Each row is a point on a landscape with many valleys, with its height.
A ball rolls from a point to the lowest of its 2 nearest points, and stops where none of them is lower. Distance is the straight distance between rows; heights are no part of it.
<427> (h 23.7): [119 144 112 171 146 144  95  97 162 105 120 164 133 155 165 153 118 110
 113 201 162 115 130 167 142 148 136 118 105 145 140 138 147 120  64 207
 162 129 109 147 113 167 140 118 164 134 103 139 111 145 125 108 148 159
  93 113 123 160 148 146  95 133]
<948> (h 68.1): [147 156 160 129  87 177 120 132 157 175 123 101 118 110 136 143 136 128
  98 105 150 143 135 137 133 103 164  84 117  82 145 121 148 126 143 151
 119 115 113 122  89 122 128 143 116 141 147  71 156 103  88 151 115 145
  77 114 129  95 155 114 116 138]
<804> (h 15.5): [187 145 140 126 119  93 118 122 110 134 127 107 127 140 150 136 107  82
 169 143 118 154 163 141 112 163 114 179 115 137 135 147 122  82 178  89
  90  97 159 115 164  96  66 105  92 120 152 152 123 139 117  79 125 141
 141 145  99  91  99  93 108  93]
<1019> (h 20.0): [112 148 122 157 104 103 118 135 130 163 169 181 149  99  60 138 132 161
 165 133 127 128 175 138 134  92  90 157 158 136  89 144  97 149  97 137
 139  74 111 147 126 137 152 160 189 135 130 155 148 160 145 141 123 159
 147 117 138 152 140 130 118 166]
<7> (h 77.1): [109  95 101 142 146 137 158 173 103  72 107 144  99 131 107  74  83  97
 114 121 174 185 156  93  84 110  95 112 140 175 161 167  72 164 114 116
  87 139 134 118 112 130 202 146 145  87 108 147 109 151 161 125 122 142
 150 127 184 175  18 159 112 133]
<583> (h 9.5): [103 143 178 117 110 103 116  82 155 164 159 115 134 106  96 132 186 187
 104 100 123  95 138 137 182 115 110 127 164 100 102  88 125 158 132 155
 155 136 104 124 119 141 151 169 175 138  82 107 123  93 149 186 118 101
 121 124 120 132 165 160 146 168]
<119> (h 34.2): [116  90 151 132 158 180 187 105 132 129 145 125 157  53 127  94 125 157
  87 139  64  89 125 127 146 145 116 157 119 175 111 135 119 115 158 120
 121 107 159 140 130 120 144  69  95  84 212 169 168 138 166  48 136 112
 155 168 108 171 142 148 101  85]
<437> (h 26.2): [ 89 130 132 118 137 107 127 148 143  98 154 176  80  95 115 165 112 101
 115 143  74 102 120 133 119 115 110 135 101 135 130 132 121 159 116 155
 118 139 137 105 140 113  94 152 136 124  72 115 120 156 115 100 114 135
 107 131 119 151 120 125 137 135]
<543> (h 74.5): [124 122  87 162 118  98 150 185 135 106 110 128 141 171 138 108  91 122
 133  97 116 153 144 103  99 116 121 118 129 168  99 133 123 139  80 119
 111 106 151 122 135 146 111 121 143 128 164 131 129 139 171 120 138 152
 157 142 150 112 110 125  83 147]
<50> (h 80.7): [ 84 135 124 128 156 178  95 127 102 152 188 210 131 105 119 113  52 115
 118 153 112  82  66 158 104 113 164  71 138 132 105 102 131  91 130 124
 185 182 148 152  66 139 171 109 127 144 108 112 135 104 154 109 122 170
  93 139 121 113 101  71 166 118]
<78> (h 54.7): [ 96 140 121 166 133  80 101 140  99  60 108 100 114 210 131 187 143 149
 112 120 104 129 110  93 144 169  97 161 143 118  97 151 159 153 116 154
 135 118 114 134 144 157 113 119 145 140 113 144  83 141 125 162 195 100
 135 140 116  79 182 145 155 125]
<891> (h 26.6): [ 88 162 139 118 118  72  87 134 141 128 159 149 114  81  93 163 101 113
 166 123  78 167 111 113  78 155  82 192 133 161 116 107 115  79 145 146
  54  81 129 103 159 107 101  97 132 100  73 156 116 134 119 106 112 153
 162 173 145 138 122  71 110 111]
<177> (h 52.5): [177 104 131 111 138 126 151  52 134 181  91  99 123  65 142 101 144 133
 147  79 155 158  95 119 106 120 156 130 110 101 163  79  92  95 194  88
  95 139  82 103 106 111 172 133  94 101 130 127 170  85 132 149 106 125
 171 132 161 180  70  98 123 144]
<992> (h 20.1): [118 124 141 131 167 130 109 142 218 134  96 133 134 153 166 119 173  88
 124 209 123 132 128 151 181 144 151 127  98 139 152 143 144 172  78 169
 141 175 100 128 138 151 101 116 137 124  62 147 108 143 109 114 108 140
 115 133 106 178 161 174  86 133]
<198> (h 14.3): [109 148 133 123 105 100 123 120 116 157 155 139 151 128  86 140 177 218
 127 112 133 122 154 126 182  83 110 129 189  93  91 147 134 145 118 144
 170 107 112 158 130 146 171 162 186 139 141 132 128 115 140 210 132 118
 131  98 130 116 170 150 175 164]
<180> (h 15.4): [104 127 174 160 122  94  93  60 179 121 142 106 122 157 147 155 115 155
  95 130 119 130 127 134 166 160  88  82 156 108 106  83 158 135 126 166
 144 156 114 107 103 157  95 157 138 154  95 129 127  90 139 171 143 108
 115 152 125 101 168 132  95 162]
<673> (h 44.9): [153  97 130  86 132 110 168 131 107 102  72 126 155 154 107 133 168 120
 129 108  99 115 112 144 132 140 125 205 145 161 118 152 105 171 133  87
 110 102 119 108 199 133 113  92 110 123 135 147 122 141 114 130 140  77
 134 182 105 136 168 159 136  97]
<963> (h 52.3): [174 105 167 109 112 121 155  78 127 198 128  72 133  74 134 116 151 130
 149  73 140 131 129 107 131 118 139 114 139 104 126  77 110  84 202  61
 141 143 121 127 126 101 151 144  81 138 182 116 162  84 139 139  98 108
 179 117 144 124 114 121 121 125]
<797> (h 72.8): [127 108 114 151 146 136 150 164 151 129 155 148 133 136 158 107  49 119
 102 116 124 135 106 131 111 116 164  58 117 157 115 105 149 111 106 121
 156 169 175 144 103 144  90 134 105 148 171 118 148 123 161 116 131 151
 138 117 132  86 118 117  88 128]
<966> (h 20.4): [132 102 147 160 130  65 121  97 198 129 141  97 119 134 135 166  91 140
  90 144  99 112 130 108 158 161 121 132 121 148  90  77 154 125 132 170
 133 149 149 118 110 139  74 127 119 156 107 108 141 137 123 176 143 121
 140 136 118 125 144  99  56 163]
<186> (h 59.9): [111 136 168 103 147 144 121 125 130 168 139 163 137 145 123  90 128 136
 114 114 148  98  81 144 117 129 161  87 150 176 106  78 129 146 129 149
 154 191 119 118  77 163 169 159 147 129  31 124  99  77 177 137 108 157
 102 135 120 157  75 138 137 164]
<832> (h 29.3): [112 168  92  98 159 145 111 165 118 118 130 172 134 143 109 147 189 158
 157 200 130 132 156 172 179 100 161 117 120 108 162 187 139 148  71 153
 171 108  96 148 165 134 112 116 156 135 126 138 113 152  62 150 104 131
  90 110 114 114 208 162 184 105]
<99> (h 68.9): [136 164 165 106 113 101 143 146 143 174  57  90 177 147 125 129 179 135
 190  90 128 126 136 122 116 165 150 181 158 140 120 113 112 116 105 127
  63  79  95  92 145 154 129  66 144  93 119 157 113  74 122 191 130 120
 141 171 119 101 180 116  83 118]
<388> (h 23.9): [ 88 160 128 135 127 133 126 150 139 116 144 172 125 109  75 148 167 141
 128 155 130 136 156 109 137 121  82 162 158 139 110 170  82 172  74 173
  99  61  81 120 125 148 182 130 192  94  98 159 125 138 144 135 136 166
 116 154 152 185 135 154 120 150]
<58> (h 86.3): [156 142  86 110 146 149 143 168 186 157 107 129 147 112 160  86 147 142
 139 172 178 190 166 152 138 104 201 112  98 128 158 133 133 105  73 143
 149 131 125 122 148 140  89 100 125 107 153 116 139 122 101 141  84 153
 135 109 117 152 172 128 102 128]
<811> (h 71.3): [137 128 141 140 134 156 128 156 155 161 171 134 104 102 185 125  86  95
 111 145 148 127 121 163 137 126 177  71 112 138 122 119 142  74 108 128
 169 166 178 158 113 119  96 155 103 151 178 104 123 150 127 107  98 165
 122  75  80  66 141 124  98 106]
<548> (h 24.0): [122 121 122 110 149 110 131 200 192 110 103 136  87 128 109 141 140  84
 126 173  78 126 121 108 150 132 152 149  97 137 133 140 120 159  84 141
  94 153 126  77 165 127  69 105 117 108  77 115 123 152  88 134 103 146
 136 136 117 160 141 141  72 142]
<960> (h 25.7): [151 130 167 128 124  56 141 127 177 176 149  92 126  84  95 155 122 154
 132 123  91 124 147 104 149 151 148 166 135 161  76  88 131  95 135 134
 103 128 160 111 129 121  84 115  93 127 151 121 120 126 115 176 130 130
 175 130 110 113 150  89  47 136]
<44> (h 56.6): [ 75 148 117 131 129  62  75 122  89  64 151 148  95 167 104 213 132 147
 123 164 128 149 133  93 130 140  71 175 147 159 105 155 158 147  93 179
 112 117 111 134 137 144 139 158 152 138  72 121  68 153 123 174 169 107
 117 141 134 100 117 118 182 141]
<659> (h 49.0): [147  87  86 159  94 138 162 199  65 106 123  83 140 178 129 109 123 130
 126  71 114  94 111  63  92  72  87 120 126  99 103 138 152 155 150  85
 123 145 183 150 141  63 110 139 115 158 196 140 126 169 157  86 191  93
 157 110 147 111 117 143 182 128]
<5> (h 78.0): [118 116 106 149 137 196 133 125 125  99 103 155 113  87 125  45 116 104
 114 128 196 149 123 131  86 102 111  99 122 127 185 143  70 151  95 140
  84 130 122 122  97 125 204 134 164  87 121 148 118 123 143 110  98 165
 133 115 186 204  50 141  98 141]
<4> (h 26.5): [108 127 101 138 155 192 106 146 144  83 120 195  96 141 139 145  95 112
 103 229 162 115 138 147 102 136 131 111 104 159 144 131 130 127  53 213
 166 171 145 131 106 166 147 122 163 111  65 131  82 165 124  87 127 165
 106  84 133 190  97 143 111 148]
<743> (h 41.4): [164 123  93 151  95 193 134 127 100 123  97  96  87 118 127  92 102 108
 110  83 179 116 123 102 121 114 143 118 122 115 164 122 119  95 119 105
  65  84 122 113  79  95 186 100 127 105 191 101 170 121  98 154 138 162
 117 103 172 139  84  67  79 133]
<272> (h 43.3): [141 116  94 134 114 118 130 120  45  73 100  91 131 168 152 121 116  61
 166  53 149 113 114 111  87 135  99  97 133 109 166 126 129 110 170  43
  99 147 134 139 105  69 165 126 118 145 125 135 130 133 137  86 143 110
 148 145 182 122  34 146 182 127]
<438> (h 21.6): [134 137 135 130 176  81 110  98 162 120 109 112 165 152 135 123 149 174
 165 190 112 182 158 124 191 151 140 152 150 134 134 159 150 137 126 139
 156 117 109 131 176 159  78 104 133 127 139 182 156 108 116 188 120 101
 120 170  98 108 187 126 153 106]
<701> (h 64.5): [145 147 167 125 109  79  72  98 143 143 118  87 117 137 125 158 153 153
 139 158 179 212 192 103 115 126  58 137 133  89 130 145 125 157 150 133
 103 127 117 119 127 130 125 201 131 131  86 121 100  99 126 155 125 125
 132 132 138 136  95 147 148 162]
<745> (h 85.4): [170 153  90 147 105 115 126 155 147 162 127 132 149 127 129 111 133 139
 174 175 188 165 209 162 123  98 158 132 103 113 140 145 126 100  89 116
 153 102 143 143 139 124 109 133 136 140 170 120 140 153  99 130 107 155
 153  87 130 129 143 130 101 136]
<426> (h 79.7): [ 88 154 108 145 140 208 111 122  83 109 157 186 146 109 123  91 107 106
 134 129 146 101  73 176  79  95 132  68 134 107 157 140 118 106  86 137
 135 118 125 157  78 144 184  90 142 118 146 140 119  99 133  81 133 179
  94 134 153 137 116 119 160  99]
<880> (h 88.4): [138 188  86 145 106 141 119 214 132 149 109 101 160 192 147 150 151 165
 162 136 117 148 158  76 154 101 184 123 127  95 104 140 188 103  84 146
 122  82 133 110 147 128  71 104 132 130 193 111 136 116 109 133 144 134
 110 131 126  76 194  86 122 100]
<255> (h 51.7): [160  90  68 107 101 128 199 200  78 135 101 111 156 146 138  75 145 132
 152  97 122  98 116 106 110  62 126 134 150 149 115 141 136 156 109  52
 150 124 164 134 171  85 119 142  96 134 204 140 132 156 161  96 129  82
 160  98 139 118 138 127 172  96]
<147> (h 25.8): [142 159 122  99 153  95 120  98 122 150 136 151 173 133 108 126 178 156
 184 171 121 147 144 169 182 129 132 153 176 128 148 173 128 144 113 124
 178  84  75 149 200 146 110 134 163 134 125 182 135 124  86 156 102 109
 107 140  96 114 189 140 185 101]
<290> (h 38.4): [167 135  98 144  91 160 105 113  57 138 103  87 141 156 117  82 139 142
 147  57 169 140 124  74 120  80 131 146 152  96 142 130 119  85 144  89
  55  55 119 127  94  78 185  78 141  97 183 140 160 109 115 165 148 120
 115 127 193 137 112  78 154 137]
<472> (h 46.9): [116 149 114  78 108 159 156 187  69 128 122 143  58 112 131 158 125  53
 138  99 130  86  86 142  90 129 158  99 118 137 126 126 110 109 113 115
  88 127 143  87 120 100 148 143 119 116 117  72  96 136  93 110 115 167
  85  88 100  76  84 108 123 110]
<206> (h 21.7): [ 90 137 128 111 138 102 103 155 146  80 130 155 122 117  74 158 144 136
 142 143  84 166 135  99 118 143  76 196 149 161 125 166  89 148 117 148
  52  70  95 104 158 126 129 100 146  85  68 184 117 146 121 142 117 138
 141 193 144 173 142 143 145 120]
<882> (h 29.5): [ 92 110 120 117 161 203 154 189 162  83 119 148  84 134 108 144 149 173
  40 154 121  95 137  93 165 109 166 114  87 126 127 157 114 184  97 186
 148 157 120 120  92 146 163 118 154 115 107  87  99 153 132 158 149 136
 101 104 158 166 151 183 135 143]
<588> (h 31.1): [146  85 138 140 121 152 159  77  95 124 137 115 128  66 117 109  96 135
 109 135 108 117 123 118 126 139 121 161 120 141 136 141  97  82 171 108
  98  91 153 142 118 102 161  83  82  97 225 153 179 134 133  95 135 131
 156 135 130 168  97 101 111  99]
<1027> (h 56.3): [134 117 155  85 138 137 185 164 145 174 162 122 133  75 145  85 167 111
 129  93 107  92 125 156 143  98 178 102 129 149 132 112 116 138 153  82
 182 168 144 141 162 109 113 154 108 136 138  95 123 123 138 102  77 106
 135 109 101 128 147 163 140 109]
<406> (h 22.4): [ 99  86 147 125 135 104 138  73 165  97 149 148  88  73 154 166  91 101
  89 162  77 117 104 129 106 161  77 159  86 134 133 123 132 142 169 162
 104 154 144 117 138  94 101 136 113 122  89 124 154 154 125  54 127 120
 121 154 113 184  98 105 133 130]
<539> (h 34.8): [131  88 102 166 113 136 103  69  77 118 146 117 149 103  91  98  93 151
 130  96 148 141 129  86 117  98 111 157 135  94 158 138 103  84 163 103
  91  81 144 148 105  75 184 111 113 114 193 163 198 106 133 123 150 129
 149 151 197 190  87  89 160 133]
<391> (h 43.7): [ 84 146 154 156 100  95  98  92 100  91 172 132 114 107 120 183 140 134
 116  87  75 110 106 123 115 131  66  99 164  97  88  98 165 108 186 126
 145 129 151 141 108 105 100 154 135 176 132 133 141 114 136 109 149  90
 138 161 165 112 169 134 178 117]
<331> (h 23.4): [107  83 121 165 176 155 149 141 167  67 116 115 107 156 161 150  81 128
  77 140  80  97 110 100 158 180 137 145  55 151 122 135 150 175 116 150
 145 136 132 116 146 152  65  83 115 147 153 142 147 168 134  84 170 116
 126 136 126 109 202 130  89 110]
<387> (h 83.4): [134 103 133 122  99 152 109  84 124 162 122 117 145 140 120 114 109 155
 118 130 177  74 149 175 115 120 109  65 130  71 144 135 138 145 145  86
 186 196 163 187  93 140 168 197 133 187 132  68 112 123 131 165 119 112
 128  71 113 104 108 171 178 153]
<551> (h 27.1): [144  82 131 152 132 137 138  67 114  78 151 106 101  94 155 164  75  96
  76 144  96 128 109 116 125 178 109 150  94 117 133 127 131  95 201 121
 122 127 162 159 117  89 116 117  71 150 182 133 197 152 139  81 149 103
 135 137 113 138 101 107 134  98]
<550> (h 84.3): [165 136 121 141 103 134 113 108 132 168 126 117 158 125 142  95 148 160
 150 137 206 148 184 183 121  80 142  92 122  86 155 147 127 131 109 107
 180 148 137 187 123 139 155 174 141 159 158 105 119 126 123 171  97 131
 147  68 130 124 137 164 151 146]
<642> (h 32.2): [ 99 167  78 110 141 148 121 223 115  83 135 183 109 161  77 149 155 145
 171 191 114 132 139 125 171 102 161 131 134 130 133 168 125 141  39 146
 143  85 109 113 177 159 120 103 160 116 129 123 115 163  89 134 116 145
 122 120 134 129 172 143 142 132]
<88> (h 9.1): [186 144 182 134 130 121 111 127 156 153  95  96 148 124 134 142 123 120
 179 182 110 144 209 132 127 155 105 173  79 102 146 168 156 112 181 115
  79 115 176 127 136 104  45 107  86 125 168 166 141 131  90  93 146 126
 117 148  97 104 129 131 102  86]
<918> (h 61.5): [105 121 193  85 165  97 109 123 158 157 134 142 114 132 137 111 132 140
 107 135 152 171 125 109 107 124  86  61 172 147 126 112 116 166 148 139
 145 197 119 109  86 173 152 192 135 120  42 127  84  64 176 144 118 132
 131 143 147 163  83 157 115 176]
<439> (h 32.3): [101 121 110 142 144 171 148 233 142  79 118 151  91 173  82 164 139 195
  71 122 131 129 142  57 139 102 167 110 110 112  78 164 136 160  93 170
 119 139 142 117  87 151 169 120 163 127 156  88 103 142 154 179 175 145
 126 112 174 124 136 152 111 155]
<789> (h 49.2): [143 117 159  92  90 101 138 106 136 138 146  75 119 114 121 138 150 138
 108  67 117 119 117 109 147 147 122  93 158  94 111  52 153  87 182  90
 165 159 133 123 136 118 109 155  79 182 153  78 140  96 120 172 107  69
 150 101 111  97 146 132 152 123]
<366> (h 81.5): [111 126 125 145 131 204  89 146 118 171 160 183 127 131  93 127  65 109
 100 130 135  70  77 140  85 128 153  67 149 107  96 111 141 118 134 107
 148 176 160 143  42 133 185 147 137 170 121  88 134 101 139 148 145 165
  77 132 138  79 110  77 119 164]
<907> (h 15.0): [138 117 179 188 139 145 114  99 200 131  85  89 146 127 142 161 112 147
 116 174  99 125 197 132 143 162 107 153  77  90 120 151 166 154 165 151
 105 115 159 138  95 130  71  94 115 151 172 139 170 137 101 122 167 119
 108 167 106 115 172 140  96 102]
<900> (h 58.2): [113 128 153 114 145 134 157 149 121 162 159 157 144  96 128  64 132 100
 112  73 128  73  96 152 123 109 169  78 124 162 132  79 124 137 149 103
 175 186 147 143 110 130 162 149 125 132  98 120 141 103 178  80  89 126
 148 129 117 160  87 165 130 130]
<168> (h 44.5): [142 117  81 100 119 162 166 153  65 116 118 118  62 107 148 109 108  69
 126  94 146  93  86 129 131 128 171  99 131 165 142 120 104  87 103  84
  98 108 133 105 132 110 171 110 114  88 171 100 129 151  98 122 111 158
 126  76 110 102  79  89  92 108]
<728> (h 54.3): [124 114 118 103 125 131 194 193 148 164 143 112 163 101 140 103 162 160
 123  96  87  88 132 113 147  73 152 126 145 149  94 124 141 159 107  86
 165 133 153 138 163 116  92 150 117 142 185 118 130 128 166 119 103  94
 141 116 119 115 181 135 140 103]
<685> (h 39.7): [155 117 141  96 136  73 164  61 125 150 134 142 162 129 161 104 129  89
 136 116 139  95  69 178 156 166 144 156 136 185 134  78 121 127 141 141
 173 144  95 126 174 151 148 129 111 114  72 132 129 128 154  89  97 118
 137 127  84 148  96 105  95 125]
<559> (h 19.5): [112 103 139 212 129 134 132 143 179  86 110  91 116 164 150 173 115 161
  93 141  85 107 167  93 139 143  95 138  71  92  91 146 168 186 144 139
 131 127 150 136 118 126  64 123 138 176 171 139 145 166 126 100 190 119
 137 140 138  98 199 139 112 121]
<1015> (h 42.5): [143 110 150 114 127  87 171  93 135 133 119 145 176 133 111 100 169 113
 150 113 121  97 114 169 144 145 116 182 159 183 118 126  92 178 127  97
 150 117  73 122 180 152 153 123 131 110  92 168 113 140 156  97 118 107
 149 161  97 152 126 174 120 131]
<420> (h 36.0): [153 118 130 103 142  40 164  90 128 142 134 123 151 136 146 103  98 114
 158  84 126 150  72 135 133 164 167 140 162 189 120  56 103  87 133 128
 141 126 105 115 173 163 116  93  99 103 104 141 139  98 168 146 102 116
 166 141 112 119 111  66  67 137]
<400> (h 30.9): [163 138 138 111 130  57 160 134 142 196 146 134 126  87  84 127 117 136
 179 100 115 145 128 117 122 123 157 173 139 188  98  67  83  90 120 116
  97 112 115  97 145 134 125 116 102  88 121 139 119 142 135 156 102 151
 195 116 119 119 100  76  43 142]
<398> (h 67.4): [150 161 155 113  93  81 103  68 104 163  62  86 165 147 103 136 172 163
 194  93 154 151 150 124 112 164  91 189 161 114 115 103 109 100 163 111
  87  68  96 109 139 144 147 102 132 108 113 164 105  83 120 185 141  96
 151 139 126  94 150 139 141 119]
<874> (h 66.0): [142 161 146 132  91  75  41  59 113 127  93  74 148 156 118 165 151 146
 157 140 169 180 181 104 107 175  49 195 136 105 111 118 132 115 169 132
  79  92 113 126 148 128 116 142 132 134  85 139  88 107 125 160 153  99
 139 144 118 111 105 135 145 142]
<293> (h 26.7): [ 87  77 101 129 169 196 162 170 129  68 154 152  98 129 129 123  90 171
  62 129  82  85 101 116 145 128 163 105  67 151 134 145 134 170 107 148
 176 167 131 122 129 155 100  81 122 128 131 120 121 164 129 102 149 129
 125 110 145 123 183 160 144 113]
<643> (h 52.1): [142 142 105 102 127  73 114 156  91  76 125 120 118 210 128 167 118  93
 148 107 101 125  97 134 125 163 144 140 128 140 126 125 150 127 111 117
 137 135 134 111 178 140  69 124 106 157  87 105  75 143 106 138 137 109
 123 130 102  58 129 123 147 116]
<2> (h 40.5): [ 93 144 171 170 136 134 138  76 125 139 183 130 139 100 154 142 154 142
 118 120  66 101 112 146 169 132 111  91 176 105 109 118 161 103 170 130
 189 113 130 159 108 116 102 137 147 161 177 166 168 107 137  97 152 105
 108 160 125  90 207 109 159  93]
<806> (h 46.4): [107 137 146 117  86 104 127 126 111  96 128  99 105 143 114 176 146 107
 101  57 102  86  90 116  98 152  76  94 148  93  87  66 162 130 175 102
 131 147 150 138 112 115 109 161 112 191 124 100 108 123 122 125 158  85
 135 118 128  78 148 158 149 125]
<801> (h 66.4): [156 165 139 142  77 126  79 129 110 162 130 102 123 136 102 149 136 138
 149  91 169 169 157 132 101  88 109 100 124  71 120 126 134 113 145 129
  81 111 138 112 102 107 137 182 153 148 124  93 134  95 120 159 124 151
 116 104 166  91 105 113 126 174]
<82> (h 50.3): [137 105 144 102 136 155 145  58 175 176 112 126 143  75 146  86 159 139
  99 124 143 151 102 137 124 126 148 155 105 114 158 121 104 144 161 157
 108 139  79 120 103 125 155 137 122  89  89 126 153 103 136 104 107 135
 116 137 128 226  94 129 123 155]
<739> (h 35.6): [110 171  85 125 105 105 109 176  75 105 121 166 131 199  90 154 141  99
 205 155 144 142 143 153 133 127 119 167 161 151 130 185 116 122  51 137
 131  51  76 131 169 153 148 123 168 119 120 139 106 188 109 117 134 146
 126 121 117 112 135 125 144 132]
<602> (h 47.1): [128  90 138  91 154 167 148  80 130  94  64 101 134 131 127 136 170 133
  79 110 121 127 113 136 162 150 157 179 116 131 138 155 109 174 155 149
 126 117  85 118 154 148 150  98 113 106 123 117 144 119 114 167 143  69
  83 163  94 169 162 165 151 112]
<192> (h 69.7): [137 146 136 115 126 175 108 123 162 201 144 158 113  92 162 113 109 110
 119 150 177 122 118 177 105 107 169  78 107 113 152 115 149  98 109 164
 155 185 139 139  67 129 121 168 134 132  95  85 119 122 105 121 101 171
  90  71 113 128 117 110 107 145]
<151> (h 46.3): [142 128 111 165  87 167 120 152  49  94 122  88 147 204 148 125 123  93
 132  72 133 111 119  97  79 107  88  98 126  59 142 137 144 136 167  81
 104 129 146 154 101  68 122 127 117 160 161 135 108 151 127  78 197 109
 113 122 157  81  92 153 182 131]
<375> (h 48.7): [114 100 124 112 151 190 139  59 159 126 112 120 140  94 139  97 159 159
  54 137 148 145 114 132 172 136 162 157 116 134 163 149 118 150 136 194
 134 116  74 132 110 143 177 108 133  93 111 121 159 111 132 158 133 113
  83 145 116 213 138 143 142 134]
<224> (h 43.0): [171 120  82 102 105 107  93  76  62 128 140 109 122 100 149 117 113 113
 151 114 166 190 142  95  96 130 141 183 114  98 169 116 128  77 193  95
  82 142 116  97 163  61  96 129  95 104 104 119 147 134 104 136 129  98
 140 113 142 138  36  93 168 141]
<77> (h 37.6): [ 93 143 155 148 168 151 156  78 119 126 181 158 151  80 167 120 149 117
 110 133  70 103  92 162 163 156 120 129 138 133 119 131 140  98 169 144
 172  99 124 155 135 121 129  89 134 118 168 177 178 123 147  49 126 125
 114 171 102 141 173 119 142  64]
<691> (h 49.7): [134 142 133  99 127 127 144 128 103 107 119 116  89 164 166 182 109  55
 126 113 110  97  62 155 111 180 156 106 111 137 149 112 141 107 134 123
 136 135 120 113 141 132 101 131  88 153 116  88  94 138  98 100 138 128
  84 121  87  57 127 103 123  92]
<56> (h 75.8): [127 116  96 152 128 114 135 190 107  67 123 119 123 175 129 107 106 119
 122 117 134 198 168  80 100 106 108 138 121 150 134 170 102 142 121 110
  87 116 144 110 145 119 110 124 122 106 125 151 110 140 152 122 131 138
 142 153 158 139  76 165 142 134]
<872> (h 82.5): [115 117 144 152 109 169  98 153 122 173 157 152 135 147  99 134  91 159
 115 121 116  60 123 158 111 112 118  61 150  64  89 125 161 140 161  83
 178 186 184 170  64 135 158 178 139 184 149  75 120 123 132 163 139 127
 120  97 118  63 146 121 154 171]
<1002> (h 78.8): [102 154  98 124 129 184 118 108  91 109 140 185 135  91 128  78 119 114
 148 144 163 153  93 170  90 104 117 106 125 125 186 151  90 116  89 162
 102  91 101 133 129 151 179 113 157  88 111 144 123 115 130  85  99 175
 112 124 154 178  83 113 141 123]
<45> (h 87.4): [127 174 103 102 142 163 145 202 160 153 103 108 167 156 155 120 160 173
 149 131 131 163 142 113 152  94 217  83 126 119 132 138 168 129  75 152
 135 114 105 105 146 148  86 104 123 120 173 113 130  88 110 168  95 137
  91 142 132  91 207 115 145 101]
<741> (h 16.7): [145 122 158 106 171  98 110  97 201 149  87 108 155 155 160 115 164 112
 158 210 113 147 125 169 207 163 161 148 119 131 151 138 159 159 102 145
 157 170  90 134 171 167  74  99 122 142  84 141 126 128 100 161 107  95
 121 135  81 132 184 142 100 120]
<590> (h 21.5): [137 156 132 117 104  65 104 134 106 136 156 137  92 112 133 166  97  65
 184 124 103 155 120 141  88 162 100 170 128 157 125 123 102  72 136 108
  85  94 142 101 172 100 107 135 116 114 106 139 109 155 122  75 100 160
 147 133 106  87  85  66 105  98]
<1024> (h 39.6): [185 113  62 124 120  89 121  74  37 103 126 102 118 137 149 103  95  97
 166  94 169 141 125 123 123 136 126 162 126 136 171 117 122  83 160  50
 103 120 125 128 146  83 149 113 108 111 143 135 155 150 126 122 133 108
 148 108 149 128  29  83 148 130]
<999> (h 62.9): [135 101 168 113 138  90 123 112 147 135 119 100 118 129 137 110 121 132
 105 149 186 186 167 115 102 119  53  73 135 113 152 147 115 177 161 101
 146 173 134 140 103 157 157 214 116 143  93 117 101  89 158 146 128 112
 148 111 146 151  67 190 139 157]
<492> (h 28.9): [106 115 115 140 149 201 124 170 148 115 138 195 106 115 136 109 103 116
  88 196 143  72 155 167  85 119 125 106  87 143 140 128 122 166  90 172
 167 218 179 149  87 139 145 148 161 120  38 132  87 174 129  86  99 149
 118  85 106 177 115 186 150 139]

Call two points neighbours if one is among the 2 nearest of the other. Go from one point of each pair to the other, from neighbour to neighbour, staying as low as possible. Name the highest point that can't be avoided.
<206> / <88> -> <891>
<741> / <406> -> <437>
<583> / <206> -> <388>

Where does a ball stop that starts at each point below?
<426> -> <1024>
<177> -> <583>
<900> -> <1024>
<439> -> <88>
